Each row is a point on a tangle of strands that fork and nearly touch. The rows are in no order.
(in the rows, 128 means zero)
Two points are linked if the straight distance between their rows is under 176. Some points are linked to none.
q82: [138 140 151 126 163 177  77  99 174 151 153 133 136 145 114 111  90 153
 138 139 180 104 163  51 166 155 103 128 146 106 124 105 159 180 157 124
 127 135 114  95 107 129 105 161 129 185 125 101 133 134 116 168 144  79
  79]
q516: [ 64 120 105  82  90 116 138 117  93  95 163 188  86 129 150 114 121 138
 163 171  90 153  91  98 115 105 177 131 153 115 103  69 163  64 106 139
 127 146 184 121 118 113 189  90 126 176 136 181 173  55 127 132 131 163
  92]
q377: [120 125 104 148 128 104 172 155  68  71 106 130  56 108 111 126 151 103
 153 150  82 141  96 189 171  92 154 116 162 144 141  60 127  35  95 157
 114 136 149 112 114  46 126 101  98 146 132 166 128 127 164  87 175 101
  92]
q196: [154 149 102 126 137 145 166 128 122 160  92 124 109 121 157 129 140 155
 104 132 129 126  99 131  94 162 103 132 116 118  99 159  69 115 148 124
 128 100 125 134 131 131 147 130 129  68 161 143  75 192 145  92  77 108
 143]
q173: [101 114 148 116  96 107  91 156 151 134  94  96 144 154 153 173 136 106
 103  97 113 133 114 194 144 125 123 110 104  95 162 216 130 139 104 147
 156 151 103 163 165 167 117 124 131  67 158 134 136 189 108 116  96 147
 126]
q96: [111  85 142  92 150 140 142 160 101 164  96 120  65  94 140  90 192 152
 141 164 123 134  95 116 105 124 115 110 182  96 111 105  96  79 140 103
 122  96  97  91 128  79  89 146  95 120 143 123 117 149 148 132 136 100
 116]
q145: [145  94 133 131 126 124 200 160 118  90 137 106 133 124 150 154 142  91
 104 127  87 140 105 183 134 100 143 163 158 148 158 137 173  88 125 101
 128  92 136 130 127 154  95  71 134  91 118 104 117  81 132  89 148 205
 157]
q831: [104  68 163  76 137 137 123 121 116 161 154 126  80  97 165  87 154 177
 154 171 139 132  97  50  97 131 129  90 137 142 112 112 114  97 202  98
 145 131 120  99 113  78 128 158 116 131 110  83 139 104 105 143 114 112
 157]
q592: [121 118 131 157 155 168 121 138  98  99 111 109 108 118 115 130 160 120
 162 126 113 123 142 129 139 122 109 138 185 107 109  76 122 112 127 129
  93 116  96  84  82  81  75 164  80 188 117 117 145 139 137 157 158  57
  76]
q50: [171 117 167 112 139 150 108 122 103 161 148 148 131 130 151  81 117 184
 106 102 189  95 124  30  93 103 117  96 104 188 123 143 140 121 156 130
 161 124  95 132 127  49 142 171 142 151  84  70 136 102 101 157 138  93
 155]
q832: [150 198  88 205 144 132 143  93 186 162 115 156 149 125  84  68  53  90
 141 126 145 133 165 125 165 162  79 154 111 135 107 123 119 191  93 127
 103 115 163 117 162 173 126 136 170 125 164 164  75 154 160 127 142 100
 145]
q451: [ 77 127 126  58  74 141  95 120 107 102 171 169  99 138 162 110 134 143
 162 154 114 129 116  58 108  83 147 126 153 135 128  80 153  89 130 103
 137 147 196 118 117  80 145 113 143 185 134 130 196  46 101 158 140 164
  91]
q111: [ 96 164  57 141 126  81 153 144  76  91 146 192 111 128 107 137 117 149
 165 176 107 190 124 123 115 192 174 137 123 111 111  57 136 113 104 120
 105 139 128 139 111 101 174 115 104 164 119 190 178  98 141 136 139 145
  81]
q443: [ 98 115 141 179 164 172 119  93 121 132 123  88 151 116 125 137 106 111
 116  94 137 135 113 127 103 123 121 106 128 123 102 172 137 131 158 153
 133 113  59 109 106 161 153 149 125 132 121 106  86 185 120 138  62  46
 124]
q397: [134 154 116 121 119 110 102 132  93 135 111 194  63  91 135 130 100 142
 125 167 101 139 113 164 156 173 126  78 137  92 113 100 102 122  77 154
 145 160 110 149 143 106 143 141  93 127 151 179 148 141 141 142 152 149
  97]
q438: [138 102 125 111 159 104 170 142 120 154 144 124 117  99 141 106 145 161
 155 195 113 154 114  82 115 158 131 140 144 124 130  93 119 109 166  79
  91  90 154 104  96  94  98 108 115 139 110 112 109 104 132 105 115 150
 146]
q869: [139 131 155 152 150 200  88 108 147 114 132 112 141 120 126 118 111 126
 154 116 164  97 157 122 165 134  86 149 182 102 105  94 147 167 144 129
  96 115 115  85 102 117  72 176 113 192 122 101 130 142 131 167 173  61
  92]
q28: [158 146 103 147 107 116 188 156 105  84 145 158  82  92 129 138 117 115
  98 151  88 134  81 156 163 135 142 139 176 162 133 103 159  79 104 140
 113 126 162 124 141 116 145  86 130 114 124 178 125 104 165  90 177 188
 121]
q386: [160 175  78 114 114  96 156 123 130 158 125 160 114 129 140 128 142 161
  98 133 117 131 110 122 103 175 107 134 114 126 110 133  92 125 127 114
 121 122 166 130 133 132 143 100 157  86 159 163 120 161 134 100 109 159
 125]
q619: [163 148 112 118 136 103 131 120 187 202 101  92 148 163 127 114 136 151
 137 118 187 114 134  99 112 167 103 144 109 116 139 161 113 175 146 110
  98  98 149  88 132 168  88 135 145 119 153 131  91 171 137 124  97 137
 137]
q953: [117 130 137 170 122 119 129 126 109  87 107 116 125 112 128 182 118  81
 123 128  93 120 129 217 180 140 125 123 130 110 149 151 141 128  87 142
 118 144 113 124 121 157  96 113 104 110 139 144 112 170 135 120 120 140
 108]
q821: [143 139 143 206 102 130 136 123 175 113 111 134 207 125 114 128  84  68
 129  94 152 112 167 186 173 129 102 140 134 104 144 125 127 184  89 132
  49 116 162 140 136 171  50 131 130 143 132 113 140 133 146 148 177 160
 130]
q633: [122 117 116 143 134 109  94 101 193 172 130 103 208 187  70 108 115  75
  93  74 192 147 158  91 119 119 128 162  95 147 175 157 141 201 113 149
 115 123 136 145 122 212 148 132 207 145 102 131 133 111 100 154 117 107
 144]
q347: [163 161 123 139 112 109 125 114 219 201  96 113 146 162 113  94 128 123
 132  97 171  89 156 108 172 143  95 168 132 108 140 152 127 195 115 127
  85 121 165  93 136 164  73 127 167 124 171 134 112 164 142 123 124 128
 134]
q263: [157 169 100  83 109 142 110 105 161 145 151 130 141 182 123 118 119 180
 119 112 144  83 144  30 106 119 112 126 115 133 129 117 126 154 160 130
 126 147 168 116 107 107 137 115 173 163 140 120 155 108  94 138 103 104
  99]
q706: [156  97 180 127 138 131 104 119 153 184 108 148 215 143 101 111  72  97
  99  93 145  91 173 164 117  61 141 103  89 143 150 186 142 171  91 164
 165 130  87 201 177 139 163 156 115 112  75 138 117 143 116 131 125 121
 174]
q760: [151 133 144 177 146 131 162 131 118 130  81 123 101  81 130 156  95  93
 111 147 114 132 108 216 192 142 109 104 150 108 145 133 126 119  76 148
 114 120 107 123 156 153  92 118  97  89 141 154  75 177 151  96 132 142
 118]
q502: [165 159  96 136  96 116 176 130  93 113 141 171  66  87 158 115 145 136
  77 148  78 124  94 138 141 136 113 152 145 183 110 133 150 107 119 118
 154 128 153 139 144 121 151 111 146  92 156 134 105  98 160  89 158 192
 167]
q560: [ 99 131  92 179 167 120 137 114 133 108 120  95 139 124  98 146 135 128
 154 161 147 170 144  90 151 179 115 140 152  97 130  82 143 150 142 123
  45 131 125  78  67 114  80 137  98 180 120 149 107 166 136 141  88  75
  91]
q226: [165 160 129 127  69 109 144 143 189 121 132  93 177 164 145 132 185 129
 107  56 104  72 139 122 114  95  92 198 145 132 129 161 130 143 140  96
 110 136 171 126 141 129  96  86 191 103 162  96 157 137 115 111 111 153
 137]
q593: [160 175  95 201  87 126 166 128 164 111 110 148 196 137  85 115  81  67
 128  73 141 104 155 171 155 118 116 169 135 116 113 122 121 179 102 144
  51 136 174 130 168 181  76 123 177 114 131 153 153 121 144 126 176 147
 133]
q753: [105 127 104 161 133 116 133 130 105 112 115 122 117 121 112 140 143 115
 170 153 110 148 148 108 158 145 113 133 164  96 131  57 141 115 108 123
  74 135 124  98  70  89  67 145  86 184 127 167 145 157 132 128 117  92
  71]
q679: [182 153 158 141 139 147 124 122 129 167 117 162 132  94 124 110 101 128
 128 133 134 110 153 155 122 141  91 125 113 118 107 137 111 156 114 118
 142 126 126 151 163 139 114 149 101 109 143 110  88 129 133 136 169 159
 135]
q413: [152 141  84 117 137  92 149 141 121 152 145 139 152 137 121 122 134 162
 160 153 134 123 131  90 116 170 121 144 135 102 146  88 113 137 144  90
  78  97 161 100  88 103  90 104 129 162 127 138 148 114 131 130 123 154
 105]
q734: [117  70 175  95 117 107 127 139 157 119 175  71 169 123 182 129 173 133
 158 125 126 112 120 115 112 117 152 139 134 136 150 145 144  93 183  67
 124  97 144 109  90 106  88  99 128 147  98  66 178  99 108 139 126 143
 159]
q326: [155 115 125 131 140 153 188 158 123 157  74  89 124 127 153 123 146 139
 132 128 144  97 109 171  88 127  94 133 111 112 111 195  90 105 154 105
 151  98 110 130 153 126  99 145 118  58 153 115  81 188 142 100  83 132
 149]
q144: [111 158  57 127 145  96 137 114 132 139 127 176 127 142 100 153  92 119
  97 123 154 185 104 111 129 199 135 115 105 126 138 112 121 158 100 159
 113 145 140 135 140 218 171 104 169 110 135 181 134 127 126 148 127 159
 107]
q316: [ 91  67 176 116 124 109 133 110 139 114 192  77 169 100 160 127 142 144
 187 139 117 126 118  96 113 111 176 109 105 149 124 122 100  92 203  95
 128 141 132  84  77  86 135 108 117 165  97  83 195  80  84 154 116 107
 157]
q329: [128  91 132  83 111 132 110 136 106 171 151 155  96 112 170  82 139 186
 103 155 144 136 102  25  85 130 124  88  91 176 137 134 128 119 182 109
 162 135 124 135 127  70 146 165 142 133 101  83 145  87 103 146 105 142
 170]
q295: [ 96  74 128  55  96 107 103 158 177 164 123 136 130 162 141 145 153 110
 132 138 141 195  76 119 118 148 151 107 134  81 163 132 130 127 124 123
 129 122 143 160 168 202 129 107 145  86 139 186 158 146 114 129 104 195
 119]
q369: [175 150 126 100 125 148 100 114 112 172 146 160 149 158 113  90 108 193
  93  97 168  89 161  29  80 105 116 117  90 164 138 125 125 149 130 120
 144 138 127 129 134  43 157 141 167 169  95 111 169 109 100 157 113 108
 113]
q308: [168 122 206 109 120 168 119 123 157 130 134 119 111  98 156 101 166 119
 110  72 135  69 139 127 122  57  83 136 147 150 120 177 161 127 102 127
 204 145 110 146 158 144 120 165 131  93 158  61  93 135 129 131 171 112
 161]
q918: [158 104 162 105 121 115 121 115 202 161 142 101 214 190 116 124 149 105
  80  52 178 136 118  89  98  96 141 171 116 142 186 157 144 180 111 125
 134 145 114 161 131 201 145 141 166 110  94 106 164 100  89 146 142 147
 152]
q479: [121 107 115  98 145 129 177 139  56  98 107  82  90 149 130 149 123 142
 129 137 130  90 115 216 122 112 151 106  95 142 125 215 109 104 136 146
 192 127  76 152 152 142 169 110 109  70 124  98  87 127 131  93  95 140
 181]
q342: [154 131 162  93  64 119 108 144 185 122 162  94 173 170 156 121 194 157
  98  40 117  83 134  95  91  68 100 182 118 143 143 155 152 147 140 100
 146 147 155 148 144 106 130 106 176 110 139  62 193 118  99 129 125 153
 142]
q37: [150 196  94  89  73 164 135 105 135 113 150 152  99 158 140 111 129 189
 131 116 135  71 145  46 107 113  92 155 136 161 103  87 132 159 170 105
 119 165 194 122 126  64 124 130 177 180 158 111 166  87 101 131 133 129
  99]
q349: [ 85 108 133 171 153 121 115  87 107  97 129  77 149 120 117 172 126 104
 121 129 127 158 133 144 122 157 144 109 103 116 130 150 136 130 153 134
 121 149  98 119  76 165 146 123 110 147 115 125 109 173 117 143  49  90
 127]
q635: [102 171  97 190 133 174  94  80 148 100 133 108 177 162  83 142  83  80
 125 105 135 135 153  99 124 132 125 135 108 152 119 138 143 160 152 154
 123 131 149 143 117 173 170 132 176 168 121 150  75 151 125 123  89  65
 134]
q48: [ 93 152 118 110 114 136  63 120  73 112 121 167  88 147 116 164 124 155
 105 132 115 128 125 102 123 123 141  73 109 131 132 115 114  86  97 176
 162 172 125 136 114  74 175 143 112 148 130 165 160 135 107 143 100 109
  76]
q848: [110 115 154 155 111 123  95 156 165 117 115  90 152 127 151 144 160 106
 139 109 109 118 140 142 171 135  96 139 170  97 168 148 132 108 106  98
  82 122 125 108  98 108  44 129 123 157 138 125 144 180 140 131 124 125
 103]
q529: [128  93 179 147 173 167 136 114 108 137 132  91 122  99 134 121 140 124
 137  98 160 123 106 132 109 118 123  87 139 117 102 169 139 110 172 134
 160 101  51 119 137 151 145 161  97 125 103  80  81 148 116 148 123  87
 137]
q778: [ 96  79 149 102 141 122 143 154 133 164  96  97 109 105 141 111 189 130
 151 160 119 152  99 119 137 131 127 114 171  70 130 112 101  95 131 122
  98  97 107 100 111 101  53 133  91 125 133 153 116 189 148 102  93 102
 111]
q321: [ 88 152  92 149 160 129 165 129 125  79 138 135 109 112 141 140 118 164
 196 206  97 152 117  62 131 149 139 149 148 143 106  46  89  97 152 126
 101 144 161 113  78  74 149 113 102 185 150 149 137 108 135 128 104  71
  94]
q942: [128 155 135 133 101 167  75 118  92  77 128 131 130 151 117 170 125 119
 119  88 109  92 145 138 119 106 125 105 115 139 123 146 130 108 132 149
 160 162 135 132 127  92 141 139 132 159 129 130 153 123 108 149 133  96
  96]
q520: [122  95 138 108 124 117 125 153 103 117 105  82 133 156 134 164 137 125
 118 108 128  98 124 216 116 111 147 104  94 116 146 221 127 118 126 132
 188 133  80 157 164 136 134 118 112  79 126 108 132 145 118 124 112 146
 152]
q856: [115 168  98  92  97 109  93 123  89 138 136 202  81 122 121 135  93 162
 103 151 114 145 104 104 134 161 141  76 129 114 129 109 110 122  74 151
 161 168 121 167 143 100 189 133 127 136 154 198 173 115 114 134 141 174
  79]
q678: [119 112 133  81 122 123 124 148  95 128 133 156  50 114 136 129 118 147
 110 188 126 193  99 166 146 174 178 103 134 122 120 118 117 119 125 150
 164 124  96 184 168 154 189 123 110  94 124 181 111 105 138 108 147 199
 144]
q297: [ 92 137  94 135 177  93 169 141  50  76  87 146  38 112 128 127 155 135
 156 168  74 156 108 181 126 134 156 128 129 150 103  71  96  62 113 135
 126 123  97 113 103  36 174 123  84 124 129 143 113 116 167 102 163  78
 124]
q752: [158 159 143 141  92 150  90 109 166 140 129 130 203 154 107 106 117  95
 112  65 119  82 178 146 132  89 108 161 108 115 119 157 123 163 103 134
 135 150 145 139 162 144 127 137 157 119 137 110 142 146 114 121 142 125
 130]
q439: [135 115 167  77  93 134  94 142 130 129 123 130  77 129 154 145 168 136
  61 115 101 107 101 116 125  81 123 109 128 165 145 164 147 103 115 149
 206 161 128 165 183 138 157 120 139  74 146 119 126 105 101 120 139 168
 153]
q88: [ 87 153  97 185 155 120 129 106 100  56 138 107 152 132  99 195 112 115
 136 157 113 174 142 136 114 173 169 129  91 129 129  96 139 137 158 143
 104 141 136 134  92 161 174 111 111 150 114 141 117 119 120 136  87 107
 108]
q653: [ 71 114 101 168 110  87 136 133 119 121 105 109 135 123 123 180 121  86
 113 138 134 181 115 195 175 165 151 123 118  99 152 140 145 139  87 136
  79 136 117 122 120 189  96  93 117  77 131 175 138 178 136 110  92 161
 114]
q892: [143  89 196  91 105 147 112 137 154 121 162 125 109 104 173 122 171 123
 110 139 121 122 114 106 132 105 124 138 152 157 152 129 198 117 141  92
 172 103 158 124 136 158  99 128 125 119 124  68 126  94 120 132 166 180
 160]
q575: [149 126 141 120 134 153  80 123 127 185  87 163 129 139 122 136  89 131
  68 135 140 128 130 149 121 116 126  82  88 140 134 164  93 149  92 198
 157 147  86 188 172 121 160 160 131  96 123 189  96 163 112 121 105 117
 137]
q621: [104 114  90  97 135 120  97 124 124 170 108 133 111 140 125 138 138 153
 114 152 157 167 104  85 107 190 137  78  95 101 146 120  94 135 131 142
 139 137 131 154 135 156 165 132 128 108 135 188 122 182 115 121  66 130
 109]
q539: [175 110 169 101  98 145 116 138 129 128 147 142  99  93 165 101 185 133
 102 104 120  81 137 115 135  75  81 150 134 180 131 135 164 120 127  99
 181 129 144 138 162 127  90 156 128 100 155  58 113 107 138 130 179 159
 167]
q737: [173 175  93 139 106 102 172 128 159 141 133 133 168 149 123 134 153 123
 101  92 116 101 134 121 105 134 109 176 119 139 114 143 117 144 120 112
 111 121 171 113 145 170 119  95 175  81 156 134 120 123 127 100 114 161
 139]
q69: [ 68 135  67  96 124  75 144 108 107 108 153 186 109 128 148 118 113 150
 169 188  95 176  86  76 115 161 181 117 132 106 111  63 138  94 100 126
 122 140 167 139 107 134 196  86 140 163 137 206 163  89 129 136 113 141
  82]
q586: [201 167 122 140 147 184 146 118 149 146 141 127 130 129 132  85 116 154
 142 104 152  66 163  93 130 102  58 180 168 140  89 128 142 146 163 125
 116 100 127  98 111  82  96 146 140 145 135  89  91 132 149 119 162  79
 139]
q967: [140 196  81 184 136 121 135 102 155 138 124 174 132 137  79  99  62 103
 101 126 143 145 122 102 149 176 112 140  99 144 110 119 120 186  86 164
 126 158 158 144 169 198 186 110 199 118 157 188 106 130 145 139 146 132
 112]
q505: [150 131 152 113 139 138 101 135 117 160 110 163  89  92 121 129 119 135
 129 169 129 136 131 146 132 168 117  90 123  81 123 119  96 137 115 130
 154 133 109 143 151 124 122 162  89 122 143 146 111 147 127 147 146 148
 108]
q123: [170 123 148 126 132 163 122 123 104 108 126 146 177 121 114 112  73 102
 158  78 138  67 198 247 126  64 109 108  92 130 107 156 122 154 100 130
 167 130 121 177 151 115 109 125  87 120 105  68 120 118 166 140 188 109
 160]
q34: [158 112 180  85 114 166  93 147 142 164  89 134  92 116 143 124 145 145
  68 122 142 104 106 116 114  93 111  91 117 144 142 173 116 123 115 162
 193 150  95 187 198 131 162 162 125  79 131 146  93 142 105 129 128 150
 143]
q771: [ 63  76 118  88  83  93  90 168 168 145 105  95 131 166 159 157 160 113
 119 131 116 188  90 161 129 149 156 110 113  73 167 178 128 129 119 126
 120 137 128 160 158 176 118  96 139  77 149 174 164 195 121 124  75 162
 116]
q599: [ 83 133 100 117 131 101 158 123  82  86 133 152  90 121 148 173 138 146
 132 163  78 146  92 156 150 150 178 114 120 133 111  99 111  70 114 159
 118 139 165 131 102 114 189  75 104 110 141 177 146 138 144  97 104 119
 122]
q812: [ 83 106  97 104 148 116 117 130 107 146 115 131  97 117 111 144 138 146
 118 178 149 210 119 140 127 204 176  92  94  98 131 108 106 138 136 152
 138 126 113 176 154 167 175 129 107  92 115 196 108 161 126 118  90 166
 115]
q247: [185 144 136 156 129 151 146 134 113 126 112 153 159 107 119 122  92  91
 147  99 116  76 182 219 142 103  81 141 122 126 107 145 118 137  94 125
 127 114 130 141 150 120  92 131 104 109 138 102 101 140 153 122 173 125
 143]
q977: [132 121 143 150 122 115 125 134 164 119 132  87 186 142 139 157 147  94
 123 111 130 122 134 136 137 151 123 146 144 113 162 152 140 138 128  82
 103 100 139 114 109 166  77 118 133 138 125 110 136 135 125 130 130 160
 119]
q41: [131 129 120 123 171 151 111 151  86 150 123 139  71  98 134  97 164 167
 154 143 125 120 115  95 103 128 100 131 185 110  95  88  94 113 134 116
 115 113  85  75 106  71 101 170  90 155 142  98 154 129 144 172 163  61
  88]
q834: [ 63  82 154 113 120  90 130 134  82  75 123 138 118 132 118 133 171 103
 205 162  77 147 140 151 121  93 188 135 138 112 128  57 157  91 106 109
 113 114 147 103 101  76 120 107  93 186  81 149 163  59 139 127 152 127
 104]
q646: [159 155 130 122 101 141  97 130  94 114 145 149 171 155 108 162 125 132
 102  84 124 104 156 155 104 110 131 137  83 134 124 148 126 129 127 132
 154 132 126 149 138 120 143 124 134 122 115 111 164 110 110 136 138 147
 125]
q668: [134  86 183  88 119 127  72 146 169 163 134 157 158 141 131 157 122 125
  95 115 140 159 130 122 128 123 159  89 125  99 183 122 142 159  98 148
 145 145 106 169 172 170 119 140 107 115 109 128 170 107  86 157 161 189
 114]
q205: [ 85 139  68 158 134  84 148 109 124 109 119 129 146 134 115 181 117  94
  99 113 140 179  90 151 151 189 146 126 118 128 137 126 137 137 101 144
  82 134 153 111 120 222 142  79 157  90 148 182 132 151 144 126  97 153
 125]
q762: [133  97 183 109 152 147 107 139 101 104 142 134  64  83 150 125 155 122
 138 159 107 143 117 129 142 115 142 116 147 145 145  94 172 109 142  96
 166 117 127 117 140 136 124 140 102 132 117  82  98  79 134 144 172 169
 152]
q873: [184 128 156  99  92 119 128 123 191 148 166 102 204 174 141  81 165 143
  87  46 183  86 156  71 102  66 123 188 120 155 136 149 161 178 138 127
 150 151 140 155 129 150 151 128 180 126 106  64 171 105  90 131 128 132
 155]
q992: [115 107 121  90 126 108 145 157  69 105 120 148  28 110 143 101 133 153
 110 209 112 181 112 183 137 163 181 123 126 165 109 116 117 124 149 133
 167 111  79 174 148 110 178 145 115  92 117 118  90  85 151 107 155 200
 176]
q68: [ 69  97 163  85 106 100  78 141 107 102 137 138 133 135 128 138 168 115
 174 139  88 151 144 121 132 123 176 120 140  80 142  89 154 105 108 101
 127 126 145 115 114 106 113 117  92 174 105 144 187  99 127 154 140 142
  85]
q444: [108  97 152 154 121 122 125 174 146 159  76  91 123 102 143 137 142 108
 129 128 125 151 120 168 162 134  93 126 157  79 155 143 116 114  86 129
  83 119  93 104 115 113  23 142  99 107 152 138 121 212 138 118 109 127
 100]
q134: [116 174  87 207 147 149 137  99 135  72 130 103 178 143  90 170 103  86
 138 135 148 153 154 135 137 158 124 149 118 130 124 116 145 160 139 122
  86 111 152 119 114 181 147 125 156 163 125 145  81 128 137 133 104 109
 120]
q314: [112 138 109 126 172 142  96 108 147 176 111 135 102 133 113 119  96 163
 119 166 167 169 119  61 130 192 115  95 116 103 133 112 107 173 139 135
 130 135 116 122 133 171 143 141 146 151 144 163  79 172 125 146  90 101
  93]
q384: [163 195  69 187  91 134 170 126 117 100 126 173 191 144  83 124  62  88
 130  86 119 104 176 209 133 115 120 167 111 127  85 138 118 165 111 147
 100 142 151 159 173 155 133 123 154 109 129 167 137 117 146  86 164 136
 142]
q194: [ 71 118 136  61  81 115  69 134 103 100 158 146 137 156 139 142 160 144
 155 114 111 131 137  93  94  83 159 114 138 107 139 102 132  74 118 107
 143 148 170 114 110  60 138 125 120 173 113 123 222  73 102 157 124 146
  96]
q882: [184 181  99 126 106 174 151 121 128 121 136 142  81 137 143 112 133 179
 127 118 121  67 127  71 124 120  67 165 182 157  93  99 122 117 150 116
 104 126 161  99 104  54  98 136 160 161 168 106 118 120 137 118 152 110
 123]
q714: [142 123 134 181 111 103 165 154 165 129 120 111 192 134 115 156 119  77
 115 102 144 149 130 171 165 139 128 156 154 107 182 125 139 140  96 105
  71  98 141 116 123 174  45 109 135 119 129 134 142 131 140 130 158 187
 113]
q571: [177 133 130 151 152 166 137 132 166 175 118  93 160 133 135 103 129 141
 134  84 155  59 144 123 131 110  79 168 182 118  97 174 130 138 160 127
 102  78  99  76  90 102  71 150 126 134 133  88 107 165 149 116 126  72
 136]
q235: [101 141 119 140 129 141 164 136 103  59 154 120 123 111 144 151 116 146
 175 191  92 137 121  97 109 109 155 146 127 168 107  80  99  78 177 120
 104 154 181 104  72  65 142 130 107 168 121 118 146  80 119 126 118 101
 137]
q309: [144 137 120  99 103 123 142 131  94 106 147 147  82 128 143 156 148 129
  76 128  87 122 107 143 124 104 139 141 124 173 119 149 143 116 130 148
 177 140 130 158 153 162 170 101 133  76 145 119 119  74 121  91 130 193
 167]
q183: [139  80 195 132 177 150 142 117  93  84 131  88  89  85 129 112 145 118
 152  90 157 101 110 188 128  77 142  90 156 127 134 150 156  97 151 100
 178 106  45 115 128 144 117 166  87 124 113  46  82 121 140 176 175  96
 152]
q357: [135 129 108 106 149 122 151 144  41  95 121 116  48 123 134 134 113 149
 116 164 121 135 115 199 128 138 152 119  94 162 110 162 112 112 145 142
 188 112  67 171 152 131 178 137 100  81 119  99  71  98 147  98 132 162
 185]
q57: [155 117 139 143 134 152 157 135 148 177  92  79 165 143 145 112 135 127
 138  86 145  73 130 159  99 105  85 155 129 113 110 206 115 131 130 116
 131  91  95  99 137 136  87 153 130  98 148  95  96 200 146 112  90  87
 154]
q825: [156 172 138 144 102 119 108  99 219 190 128 117 181 166  96  68 116  95
 126  74 147  89 184 119 158  90 106 177 111 109 123 155 120 190 101 135
 123 145 169 122 154 167 110 134 181 118 159 115 125 164 127 118 122 115
 150]
q470: [ 70  86 113 109 153  78 169 141  73  94 105 155  54  83 157  98 145 136
 159 214  67 165 103 156 106 113 157 127 109 169 104  87 100  76 141 123
 120 140 137 105  92  40 176 114 116 128 115 110 108  73 163  92 136 117
 167]
q614: [111 185 104 173 123 144 101  72 196 182 125 120 166 144  74  61  60  67
 143 112 145 131 195 133 167 112  88 156 111 131 120 136 125 199 107 135
 111 120 148 119 139 177 105 152 169 121 150 145  97 173 142 125 114  73
 176]
q466: [ 78  83 165 137 153 112 173 130 107  67 147  92 141  82 138 144 138 126
 195 182  71 138 127 136 116  75 173 135  98 170 115 102  92  76 173 113
 117 143 138  83  73  63 141 114 103 148  95 100 163  75 108 131 120  88
 162]
q666: [163  93 219 116 129 161  98 120 154 123 143 111 172 107 146 103 131 107
 110  53 175  72 146 127 123  53 117 100 127 156 140 177 165 121 110 138
 209 137  84 160 143 127 141 168 130 134  98  66 114 120 122 142 185 101
 149]
q446: [112  92 140  88 111 110 100 151 173 162 128 158 128 154 127 162 113 111
  88 131 142 186  96 154 139 151 156  99 136  96 158 132 116 151 100 167
 137 151 108 169 187 219 134 121 120  78 140 185 161 111 104 140 150 202
 125]
q749: [134  73 163 106 148 116 163 141 170 159 147  73 138 103 163 120 169 139
 145 166 126 131 109 101 138 123 134 139 172 127 146 119 139  96 177  81
  98  81 159  94  83 108  64 108 121 139 115  91 102 110 130 103 115 145
 150]
q334: [140 135  82 104 135  80 136 137 162 189 124 100 154 156 123 128 149 157
 158 132 165 122 132  86 131 179 120 132 129  92 161 123 120 158 160 101
  69  99 157  78  86 142  63 106 135 146 136 145 137 157 128 140  86 143
 118]
q946: [146 138 142 133 174 169  91 111 147 172 128 143 115 137 106 115  91 171
 118 143 157 139 124  43 112 163 113 107 126 120 119 130 122 152 151 135
 148 124  91 120 134 123 158 161 141 159 123 117 101 138 111 145 110  77
  95]
q21: [143 142 102 182 172 126 121 111 153 149 131 100 168 134  90 121  99 138
 159 138 180 145 177 115 142 176  94 154 123 108 128 121 145 186 154 105
  69  88 117  81 101 128  82 150 121 165 116 106  83 152 148 148 106  85
 117]
q669: [153 120 145 134 127 126  83 116 167 197  91 131 185 158  99 113  99 108
  79 103 151 122 145 124 111  96 124 110  70 136 152 181 123 173 100 171
 144 144 111 175 172 159 152 158 151  92 109 166 106 178 104 115  87 105
 155]
q723: [ 91 142  84 167 125 132  88  71 187 134 134  74 186 176  87 124  95  82
 112  85 174 134 158  83 132 133 128 136  99 155 152 166 135 186 149 149
 112 133 143 130  88 190 151 128 200 175 112 139 102 137 115 147  73  70
 144]
q917: [ 87  98 189  98 128 157  76 118 142  97 164 104 125 131 153 162 144 118
 121 136 109 131 107  63 136 111 176  96 152 143 164 108 165  89 146 122
 167 152 149 131 107 137 159 117 137 172  89 112 160  81  87 158 127 132
 107]
q26: [ 78 114 127 148 189 117 168 104 134 121 145 110 106  86 141 136 133 179
 186 186  95 170 108  57 107 156 145 121 138 130  87  82  82 112 173 126
 110 126 103  83  95  95 156 129  77 166 122 124 127 118 124 126  88  51
 130]
q850: [127 129  92 134 106  94 189 182  80  74 153 147  69 107 107 131 108 105
 126 145  93 140  80 198 181 113 170 116 165 138 127  93 154  45  83 167
  93 132 154 130 141  82 145  90 125 132 111 191 175 108 172  77 183 166
  91]
q871: [114  92 168 130 161 143 143 115  69  56 148 100  81  94 129 129 151 113
 151 132 121 115 120 159 133  87 149 112 134 169 138 114 167  86 169  91
 158 113  96 109 106 119 123 150  96 133 101  48  86  78 140 156 164 117
 165]
q906: [168 194  54 165 118 117 167 140  67  77 141 170 143 144  99 158  87 122
 121 117 117 121 147 209 123 150 130 160 106 142  90 140 122 133 112 147
 115 124 127 152 146 132 163 115 131 113 124 150 141 105 143  98 151 151
 128]
q729: [ 74 102 131 155 207 123 178 141  96 104 120 114  78  72 143 119 155 152
 160 167  83 157  89 108  88 124 143 123 144 145  81  92  66  86 176 135
 119 115  82  90  97  88 157 122  73 132 126  98 123 115 135 128 118  44
 152]
q375: [163 117 186 116 128 159 115 120 132 140 145 149 192 120 111  93  85 103
 132  70 152  72 198 169 118  56 114 105  88 148 123 164 142 166  92 148
 188 142 103 187 165 128 151 143 104 125  86  76 125 115 142 136 180 124
 166]
q351: [123 171  71 146 149  87 140 147  58  77 147 176 108 137 101 168 112 148
 136 155 109 176 141 187 113 185 167 142 104 130  99 102 126 116 131 137
 108 124 100 142 120 112 181 109 108 120 106 147 163  87 132 116 141 157
 113]

A fork is a point with three links. Follow the links from the first point to the second and name the forks in between, in order.
q502; q752 => q375
q357; q906 => q592
q413; q502 => q825, q375
q614; q321 => q825
q309; q619 => q375, q825

Follow the links from the first point to the second, and from the first to the third. Name the last point that the two ways share.
q619; q653; q88 => q825
q560; q295; q714 => q592
q529; q309; q144 => q375
q762; q749; q502 => q375
q334; q205; q397 => q825
q111; q812; q21 => q592
